Each scene shows the same named points in several views. A view is turned or mirrored, shifted and resized as a whole, has a little noise and may leave points out.

Scene 1
View 1
buta: [  7  15   2   9   3 -14  -3  -1  -4   4  -5 -13  13   4   6 -18  22  14
  13  12]
pinem: [ 12  25  17   3  17   2   0   9  11  -7   7   7 -12   1  -5 -13   9 -17
  -7   4]
Kag: [  7  23  11   3  13  -1  -2   3   6  -2   2   5  -4   1  -4 -15  12  -5
  -3   9]
viv: [ 1 17  3  2  2 -1 -5 -2  0  0 -4  5  1 -3 -7 -6 10  7  3  6]
fofit: [  1  20   5   3   4  -1  -2  -1   0   2  -1   8  -1   0 -10 -13  12   7
  -3  10]
kati: [  0  11  -4   8  -8 -11  -5  -7 -11   9 -11  -6  13  -1  -1 -10  18  26
  14   7]
Boro: [-21   7 -14  -7  -6   3 -12 -21 -10   6 -17  15  13 -13 -17  -4   5  26
   0  17]
Gat: [ -6  13   1  -7   6   4 -11  -9   3  -3  -8  13  -1 -12 -10  -3  -2  -2
  -3   7]
fomig: [  1   8   8  -3  -8   1 -14  -1  -2  -8 -10   8  -5 -16 -11   9 -10  -1
  13 -12]
sar: [ -7  29   2   2  10   8   6  -5   0  10   4  19  -2   3 -20 -20  23  12
 -22  25]
Buras: [ 4 15  5  3  0 -5 -6 -2 -1 -1 -6  0  2 -3 -3 -6  9  7  9  1]
kup: [ 1 14  2  4 -4 -4 -4 -4 -4  4 -5  4  3 -4 -9 -6 11 15  6  4]
bon: [-20  13  -2 -16   8  17 -15 -16   3  -6 -11  35  -8 -23 -28   2 -11  -5
 -18  11]
teze: [ -4  10   0   3 -14  -2  -7  -5 -10   4  -9   7   3  -6 -14   2   6  23
  11  -3]
lek: [  1  10   7   2 -13  -1  -9  -1  -7  -5  -9   8  -3 -11 -15  10  -4   9
  14 -15]
Liv: [  2  13   0   3   4 -10  -6  -5  -1   1  -9  -7  13  -1   4 -15  14   9
  11  12]
ganes: [  7   9  15  -1  -6   0 -11   4   1 -10  -7   6  -9 -12  -8  11  -8  -5
  14 -17]
befa: [ -5   7   2  -7  -8   4 -16  -7  -3  -6 -13  14  -4 -18 -16  10 -12   2
   8  -8]
deg: [ -5  10   1   2 -16   3  -6  -7 -10   5  -8  13  -1  -8 -20   6   5  24
   7  -3]
tem: [  1  21  10   1  -2   7  -3   2   0  -2  -1  18 -12  -8 -21   1   2   4
  -4  -5]
sos: [-15  19   4 -13   5  19  -8 -10   3  -5  -4  38 -14 -18 -33   4 -10  -6
 -20   6]
View 2
deg: [ 15  -9  22   2  17 -19 -17  -6   2  34 -12 -33  13   4  14  14  16 -26
  11  -1]
befa: [ 18 -16 -17  -9  14 -10 -20 -10   6  33  12 -38   7   3  23   6   5   2
  -7  12]
fofit: [-14  -1  21  18  -2  -9  -4  -6   0  33  -1  -6   5  16   4   0  -4 -23
  11  -2]
Boro: [  5 -26  22  11  -5 -11 -12 -13  -3  24  -2 -35  28  31  15  28  31 -35
   3 -18]
kati: [ 12  -9  44  16   0 -20   7   1  -8   2 -14 -10   6   7   5  11   5 -38
   5 -14]
Liv: [  1  -8  28  19 -10 -11  13  -2  -6   3   1   1   1  14   3   2  -6 -27
  -1 -11]
sos: [-22 -13 -21   2   4   2 -32 -22  14  69  19 -37  23  32  18   7  15  -3
   8  10]
Buras: [  4  -3  19  11   1 -14   2  -2   0  16   1  -9   0   6   7   1  -7 -19
   0  -2]
kup: [  7  -7  30   8   6 -17  -7  -4  -1  25 -10 -22  11   8   9  12   8 -30
  10  -5]
Kag: [-19   5  14  17  -6  -4   4  -4   2  31   7   5  -2  14   0 -10 -17 -16
   7   3]
ganes: [ 19  -3  -7  -8  16 -16 -11  -3   5  26   9 -24  -5 -10  15  -6 -10   2
  -6  16]
lek: [ 23  -8   7  -5  19 -19 -12  -4   2  26  -2 -30   3  -6  15   4   2 -11
   1   7]
viv: [ -3  -5  18  11   0 -10  -3  -6   1  25   2  -8   5  14   6   1  -2 -20
   4  -2]
fomig: [ 20 -12  -6  -6  13 -15 -11  -5   3  24   7 -27   1  -4  17   2  -3  -3
  -9  10]
tem: [ -5   1   5   3  12 -12 -16  -7   7  50   4 -22   4   7  11   0   0  -9
  12  11]
pinem: [-27  13   0  16  -3  -3   2  -3   7  41  16   8  -9   8   0 -21 -27  -4
   7  15]
bon: [-17 -23 -21   3  -6   3 -27 -24  11  55  21 -38  27  39  23  15  21  -3
  -1   5]
teze: [ 17 -11  24   3  12 -19  -9  -4  -2  22 -10 -27  10   2  13  13  11 -26
   5  -3]
Gat: [ -7 -13  -2   8  -4  -4  -8 -11   5  29  15 -20  11  20  13   7   3 -11
  -4   0]
View 3
Kag: [ 25  41 -16  -5   6 -16 -33 -20 -40  -4  17   0 -13  15   0 -34   4 -32
  17  14]
pinem: [ 25  51   4  -2  15 -12 -56 -19 -23  -9  23   1 -16   8   6 -19   6 -26
  27  14]
buta: [ 14  29 -36  -4 -15 -31   8 -17 -49   6  16  16 -13   2  -3 -51  -3 -45
  12  13]
fofit: [ 33  29 -26  -3  -5 -15 -25 -20 -48   0  -3  -6  -8  28  -3 -39  -5 -25
   1  18]
befa: [ 35  11   7  13 -14   0   8   0  -1  16 -28 -30  33  24  18 -25 -29  -4
 -16  30]
sar: [ 55  33 -49 -10   8  -4 -57 -36 -76 -11 -13 -22 -20  58  -9 -36  10 -27
  -7  10]
Buras: [ 19  24 -19   3 -16 -19  -2 -12 -34   6   1   1   0  12   1 -42 -14 -26
   4  22]
fomig: [ 23  20  13  13 -17  -8   5   2   1  16 -11 -16  26  11  13 -29 -30  -7
  -3  34]
deg: [ 33  10 -20  14 -34  -7  -4  -6 -39  16 -31 -15  18  41  -5 -47 -37  -5
 -25  36]
Liv: [ 29  18 -42  -8 -10 -23  11 -20 -51   5   2  -1  -8  18   1 -46   0 -39
   0   8]
Boro: [ 57  -5 -51  -3 -17  -4  26 -17 -51  10 -45 -39  18  52  10 -47  -9 -20
 -35  11]
bon: [ 72  14  -5  -3  24  21 -20 -15 -12  -5 -43 -65  29  51  31  -6   3  -6
 -23   9]
tem: [ 36  30   4  10  -7  -2 -41 -12 -26   4 -15 -19   9  37   3 -26 -23  -3
  -3  31]
ganes: [ 16  26  23  16 -19  -8  -9   3   6  14  -6  -7  22   6  10 -26 -33  -6
   5  37]
sos: [ 65  19  -3   5  12  19 -40 -18 -19  -2 -44 -54  23  59  17 -11  -9   2
 -22  21]
kati: [ 20  13 -47   0 -36 -29  25 -16 -62  15  -6   9  -1  20  -9 -64 -19 -33
 -12  19]
viv: [ 30  25 -22   2 -11 -16  -9 -16 -38   6  -4  -6   0  21   1 -39  -9 -28
  -1  20]
kup: [ 28  22 -30   2 -21 -16  -2 -14 -44  10 -10  -4   1  25  -4 -46 -17 -22
  -6  23]
teze: [ 27  10 -23  10 -34 -14   9  -9 -40  16 -22  -6  13  30  -3 -52 -35 -12
 -18  32]
View 4
viv: [  1  14   1   3   6   4   1  -1   0   2 -10 -15 -14  -3 -10  15   1 -13
   7  -2]
deg: [  1   5 -10  12  24  18   5   7   9  -8 -11 -11 -29 -19  -6  34  -4 -22
  12  -2]
Gat: [-10   4  -4   4   2   9  -9  11   2   1 -13 -16 -14   2  -2  11 -12 -16
  -4   3]
ganes: [  6   6   3   6  21   3  -4  12   3 -12   5   4  -5 -10  29  10  -4 -15
  10  -1]
teze: [  7   9  -4  10  24  12   3   5   8  -4 -10 -10 -27 -21  -9  35   1 -14
   7  -3]
pinem: [ -4  22   4  -5 -14  -5   7  -5  -7   1   1 -13   8  16   1 -12  -3 -20
  18  -2]
Liv: [  8  20  10   5   3  -3  -1  -5  -2   9 -15 -18  -9  -8 -23  23   9   4
  -4  -7]
befa: [ -6  -3  -6  10  21  10 -10  19   7  -9  -5  -5 -20 -11  17  19 -13 -16
  -2   3]
sar: [-16  17 -15   0 -15  17  13  -9   2   7 -19 -36 -22  11 -39   9  -7 -33
  20  -1]
bon: [-29 -11 -21   7  -2  23 -15  23  11  -3 -18 -22 -28  10   7   7 -34 -33
  -6  12]
kup: [  4  15  -1   7  12   8   4  -1   3   1 -12 -16 -20 -11 -14  24   2 -13
   9  -4]
kati: [ 14  19   6   9  16   5   4  -5   4   5 -16 -16 -21 -20 -28  38  16  -1
   1  -9]
lek: [  7   5  -2  11  26   9   0  11   6 -10  -2  -1 -16 -17  14  23  -1 -15
   8  -1]
buta: [ 11  24  12   2   3  -6   3 -10  -5   9 -11 -17  -4  -5 -22  20  13   2
   2  -8]
tem: [ -5   7  -8   4   8  12   7   6   4 -10  -3 -11 -17  -1   6   9 -10 -29
  20   1]

Which points are out of place in each view (at most two, in the order of its rows)? Write - if all are in place.
view 1 | buta
view 2 | befa, kup
view 3 | Liv, sos
view 4 | -
